Each row is a point on a landscape with many peaks, with its height.
From any point a climber takes the steepest step (rise divided by distance) to one of its 2 nearest points. It stops when none of these is higher. Distance is the straight distance between rows; heights are no part of it.
Z_936: [  7   2  15 -12   7  -3 -15   9  18 -11 -12   6   1   8   8 -27  -1  26
  -8  37]  height 47.0
Z_775: [  0 -21 -21  -2  32 -11 -18   9  17 -33   8   8 -28   4  10   3  -6   0
 -11  11]  height 58.6
Z_673: [ 16  23  -8  -3 -27  26  -4 -15 -23  11 -23   9  25 -22 -31   4 -12   8
  -2 -13]  height 15.7
Z_790: [-13   2   8  32  -5 -29  13 -13 -11  -3  -5 -26   3   4  11   9 -13   7
  -6   8]  height 8.2
Z_745: [  2  12 -10 -13 -26  36  -1 -19 -15  27 -22  16   9 -22 -41  -5  -2  10
  -4  -9]  height 22.0
Z_249: [ -4  15  -7  -7  -8   9  -4  12  10 -13  -8  19  -6  17  -2  -3  11   1
   3  11]  height 21.8
Z_608: [  9   4  13 -10   9  12 -13  15   9 -13  -7  -3  -9  14  23 -13   0  15
   4  48]  height 41.8
Z_986: [-15   7 -15   5   9  -1   9   3  -7   1   8  36  -1   5  10  11 -10 -22
  14  -4]  height 13.2
Z_4: [ -9   9 -14 -10   8  19  -4   8   4   0  -3  37  -3   6   7   8   6 -19
   9  -6]  height 16.3
Z_824: [  2   5  15   7  -2 -19  14  25 -27   2  36 -14  -1 -11  39   7 -16 -19
  -5 -23]  height 82.9
Z_349: [ -7   3  24  26 -15  -4  11 -21 -16  13   2 -12  13  -7 -15 -16  -8   5
  13 -10]  height 14.4
Z_140: [  6  19  -1   3 -18 -14  -1   0 -12  15 -26   8  27 -13  -8   0 -22  -3
   0 -21]  height 73.7
Z_559: [ -8  14  -8 -29 -20  29   2  -5   5  13  -8  15   4   5 -27  -6  20  10
  -6   6]  height 21.9
Z_87: [ -8   6  -9  -5 -15   3  16   5 -22  33  -1  -6  15   0 -11   0 -25 -17
  16 -23]  height 43.2
Z_134: [ -6  11  18  32  -5  -9   2   8 -13  10   6 -17  -1 -12   2   2   4 -16
   3 -26]  height 28.6
Z_157: [  6  11  11 -22 -25  34  -9 -14  -3  16 -16  21   3  -3 -35 -24   7   9
   6   9]  height 32.2
Z_149: [  9  11   3  12 -12 -15  13  24 -28  11  19  -1   1  -9  19  10 -21 -30
  15 -23]  height 87.3
Z_979: [  5 -39 -25 -20  13   1 -16 -17   4 -27   6  12 -14   4   7  31  10 -13
  -1  -2]  height 43.3
Z_11: [  6  10  -9  10 -15  16   8  -3   0   6  -8  -1   1   4 -11  14  10 -15
  19 -10]  height 70.0
Z_72: [ 21  12  27   8 -36  -8   3   1 -34  26   6 -27  13 -20   4 -22 -35 -11
   7 -11]  height 35.9
Z_808: [  4  18  -4  23  -8  -8  17  17 -21  -7   5   3  10  -6  17   9 -19  -5
  14 -14]  height 92.5
Z_3: [ 11  10  25  27 -22  -3   8 -19 -13  -1  -1  11   8 -16 -24 -20  -3   9
  11  -5]  height 11.2
Z_253: [ -3 -13  -7  28  15 -24  10  -5   4 -11   1 -39  -4  -3  12  12 -14  12
  -7   1]  height 5.9
Z_258: [  5 -15  -1   3  16  -5   9   2  26 -11  22 -13 -13   7   0   5  28   5
  -3  10]  height 37.4
Z_279: [-12  10 -20 -16   1 -15  10  12 -14   7   1   0  24   4   5  14 -21  -1
 -13 -21]  height 49.8
Z_621: [  8  17   3  11 -17 -18   8   8 -19   1 -14 -10  25  -8  10   0 -25   2
   6 -21]  height 84.7
Z_221: [-15  11   7  -1 -12   8  -5 -28  -8  19 -17  12  21   0 -24 -18 -11   3
   2  -2]  height 28.9
Z_791: [-22   7  -9   4  22   1   4   0  -7   1  35  -9  15  10   0   2   2  -9
  -3 -10]  height 43.0
Z_783: [ -3  -9 -23   4  23  -3  17 -12  16  -2   7  -7   4   7   4  13  -6   6
   1  22]  height 46.1
Z_945: [-12   9 -22 -31 -11  31   6   3   6   6 -17  15   2  -4 -12   5  15  24
 -16   0]  height 13.5
Z_639: [ -7  -5 -24 -20  20  11   6  -4  20  -1   0  16  -8  13  12   9  -2   3
  -6  37]  height 56.7
Z_254: [-17  10  -5  -4  -8  -6  -2 -15  -9  10  -3 -24  23  13 -18   3  -2  -3
  -6 -17]  height 64.1
Z_873: [ -5  13  -1  -7 -21  10   9 -16 -25  27   1 -23  28   1 -19   2 -16  -7
   7 -12]  height 50.8
Z_232: [ 18 -16   2 -35  15  -5 -19  24  19  -9  -2 -29 -22  17   5  -4   1  10
  -8  36]  height 29.8
Z_842: [  2 -15 -17 -11  16 -11  -5  21  22 -26 -10  17 -21  14   8  -4  -3  13
  -6  10]  height 63.5
Z_759: [-10   1  10   1   1  -3   6 -31   4   2   3   1  25   5 -20 -18  -1  22
  -4  12]  height 26.4
Z_594: [ 20  22   4   7 -26  19 -12 -21 -12  -9 -22   7  19 -11 -25  -4  -4  10
   3  -5]  height 11.0
Z_171: [  2 -15 -24 -52  12  19   0  21  16  -1 -14  14 -17   2   9  10   8  23
 -17  17]  height 18.2
Z_136: [-15  -3 -18 -28  -6  -5  19   9 -23  22   4   3  12   2  10  16 -27 -14
   1 -32]  height 43.7
Z_257: [  2  12  20  34 -17 -11   0  28 -27  27  16 -18  -6 -23  -8 -14 -16 -22
  -2 -26]  height 30.6
Z_287: [  0   2  -6 -11  14   5 -21 -11  22  -9  -5 -23   2  16  -5  -6  14  10
 -16  24]  height 26.1
Z_947: [  7 -15  -5 -31  13   0 -21   4  23  -7 -11 -17 -20  23  10   7  13   0
  -8  22]  height 33.4
Z_139: [ -5 -13 -33 -25  10   8   0  -4   2 -11   5  11   0   5   1  34  11  -7
 -11 -15]  height 50.4
Z_487: [  7 -10  -2 -50   1  18  -1  30  16   2 -14  16  -8  10   7   0  18  13
  -1   2]  height 22.5
Z_887: [ -6 -26 -20   7  30 -28  -8  -2 -11 -25  25  -6  -9  -3  13  19 -18  -9
 -13 -10]  height 51.1
Z_655: [-15   6  -5  -4   5 -20   7  -2 -15   6  26 -34  21  13   0   4 -11  -3
 -14  -6]  height 51.0
Z_693: [  6 -13  10  16  23 -10 -13  -1  16 -16   4   4 -18  -7  30  17  22 -14
  -2  -4]  height 33.5
Z_555: [ -3   7  11  28  10  -4  -3   0   3   2  -3   2  -4  -6  18   5  13 -17
  10 -13]  height 29.7
Z_563: [ 17  17  20  34 -20  16 -17   8  -1   3  -6   3 -12 -17 -24 -23  14  -9
  11  -3]  height 7.0
Z_545: [-14   5  26  26 -15 -13  14  -9 -28   7  14 -36  10  -5   6  -9 -18   8
  -2  -5]  height 10.9
Z_156: [ -3  11  15  -3 -12  27 -12 -17   5  17 -16   9   5   3 -16 -23   8  -4
  16  10]  height 44.3
Z_278: [ 10  16  32  11  -2   5 -12 -12  12  -1   2   5  10  -9  -2 -21  23   8
  -3  13]  height 32.5
Z_792: [  3   9   1  14 -15  25  -1 -14   0  25 -11   0   1  -1 -21  -5   7 -20
  25  -2]  height 59.3
Z_55: [  0  15  -9  -6  -6  -9   7  11   0  13 -10  21  27 -10 -11   0  -5   0
  -4 -27]  height 61.4
Z_470: [ 25  10  11 -11 -34   6   8  -5 -36  26   0 -12  28 -18 -11 -16 -39   0
   9 -15]  height 40.9
Z_843: [-17   1  36  39  -6  -6   8 -16   1   7  -4  -9  -5 -12   2  -9  11   5
  -3   2]  height 19.0
Z_182: [ -9  -5  33  18  -5  -7   0  -2  16   3 -14   1 -23   4  13 -17  20   3
   8  11]  height 24.1
Z_706: [ -5  -6  -1   3   9 -19   1  11  25 -15 -12  12  -8   9   0 -20  -1  24
  -8  17]  height 55.9
Z_734: [  6 -20  -3   0  26 -14   2  10  31 -14  25 -18 -36   1  -3  -4  15   7
 -15  25]  height 33.6
Z_916: [-10  -8  -6  17   8  -9  -5   0 -13 -21  14  28 -19   4  15  17   1 -26
   9  -9]  height 11.1
Z_192: [ -3 -17  30   1  10  -2 -12  12  16  -4  -4 -10 -33  10  26  -7  24  -2
   3  14]  height 28.1
Z_332: [  1 -33 -22   9  42 -14 -20  -7   7 -32  22   5 -25 -14  11   9 -18 -10
 -12   9]  height 54.8
Z_602: [  3   3   4 -31  -6   5  -9  24  11  -3 -10  19 -16  18   7  -3  16  -3
   2  14]  height 26.7
Z_310: [  9 -33  16   0  23 -13 -17   8  18 -19  12  -1 -42  -1  29   8  22  -8
  -9  17]  height 30.7
Z_452: [  5  -1   3  12   8  15   0   5  13 -19   1  -8 -17  14  21  -5   8  12
  11  38]  height 38.6
Z_370: [ 10   9  39  -8  -3   0 -19   5   9  -1 -11  12   2   1   6 -31  11  13
  -1  23]  height 39.9
Z_244: [  6 -24 -18 -34   9   5 -20  -1  14 -18  -3   1 -24  22   6  21  17 -10
  -7  11]  height 38.2
Z_784: [ 21  14  18  30 -25   5  -5  -1  -9   4   6  19  -5 -22 -41 -28   4   0
   8  -2]  height 8.8
Z_285: [-22 -18 -16   5  12 -12   4   2  -3 -13   1  -4  -7  15   3   7 -10   0
   4 -24]  height 43.4
Z_919: [11  3  1 -7  7  7  7 -3 24 -3 14 -5 11  5 -4  2 33  4  1  7]  height 31.2
Z_721: [ 10 -21  -7  -1  16 -14  -5 -13  15 -10  -3   9  -9   5  22  27  17 -20
   8  -6]  height 37.5
Z_114: [ 19   9  35  31 -26 -14   0   4 -33  23  12 -18   6 -33 -16 -18 -18  -7
  -2 -19]  height 32.4
Z_815: [-11  -7  -2  20   7 -11   3   7  11 -19 -14  -5  -5   9   1 -11  -6  21
   1  -8]  height 48.7
Z_128: [-13 -14  -5  11  11 -29   9   7 -11  -8  17  -7  -2   7  16  15 -11  -9
  -3 -22]  height 47.3
Z_741: [ -2 -24 -31 -25  29  20   6  -1  13 -12   9  26 -10   2  14  18  -5   3
   0  18]  height 64.7
Z_662: [-18  11 -29 -25  -5  16  15  -4  -6  14 -19  12  16 -15  -6  16   1  27
 -22 -12]  height 4.7
Z_871: [ 11  14  10  12   1  -3   2  -5  12  -6  13 -10  21  -7  -7   2  24   6
  -6  -3]  height 25.3
Z_437: [ -5 -10  -7   4  18   2  23 -18  18   4   5  -4  17   3  -4 -10  -3  23
   5  21]  height 37.1
Z_16: [  4  -3 -24 -15  -6  13  12  -5   2   4  -7   6   2   4  -3  35  15 -13
   9 -22]  height 59.2

Two climbers start at each pair of points below. Name the first point that both come to, or write -.
Z_555 and Z_128 -> -
Z_287 and Z_945 -> Z_11
Z_673 and Z_759 -> -

Call two points neighbours if one is among the 2 nearest of the other. Go from one point of each pair to the other, from neighbour to neighbour, staying as high as possible. Name the lowest point that can't be avoided.
Z_808 and Z_842 -> Z_128
Z_254 and Z_842 -> Z_87
Z_936 and Z_11 -> Z_232

Where does a climber stop that starts at each point below?
Z_594 -> Z_11
Z_134 -> Z_254
Z_559 -> Z_11
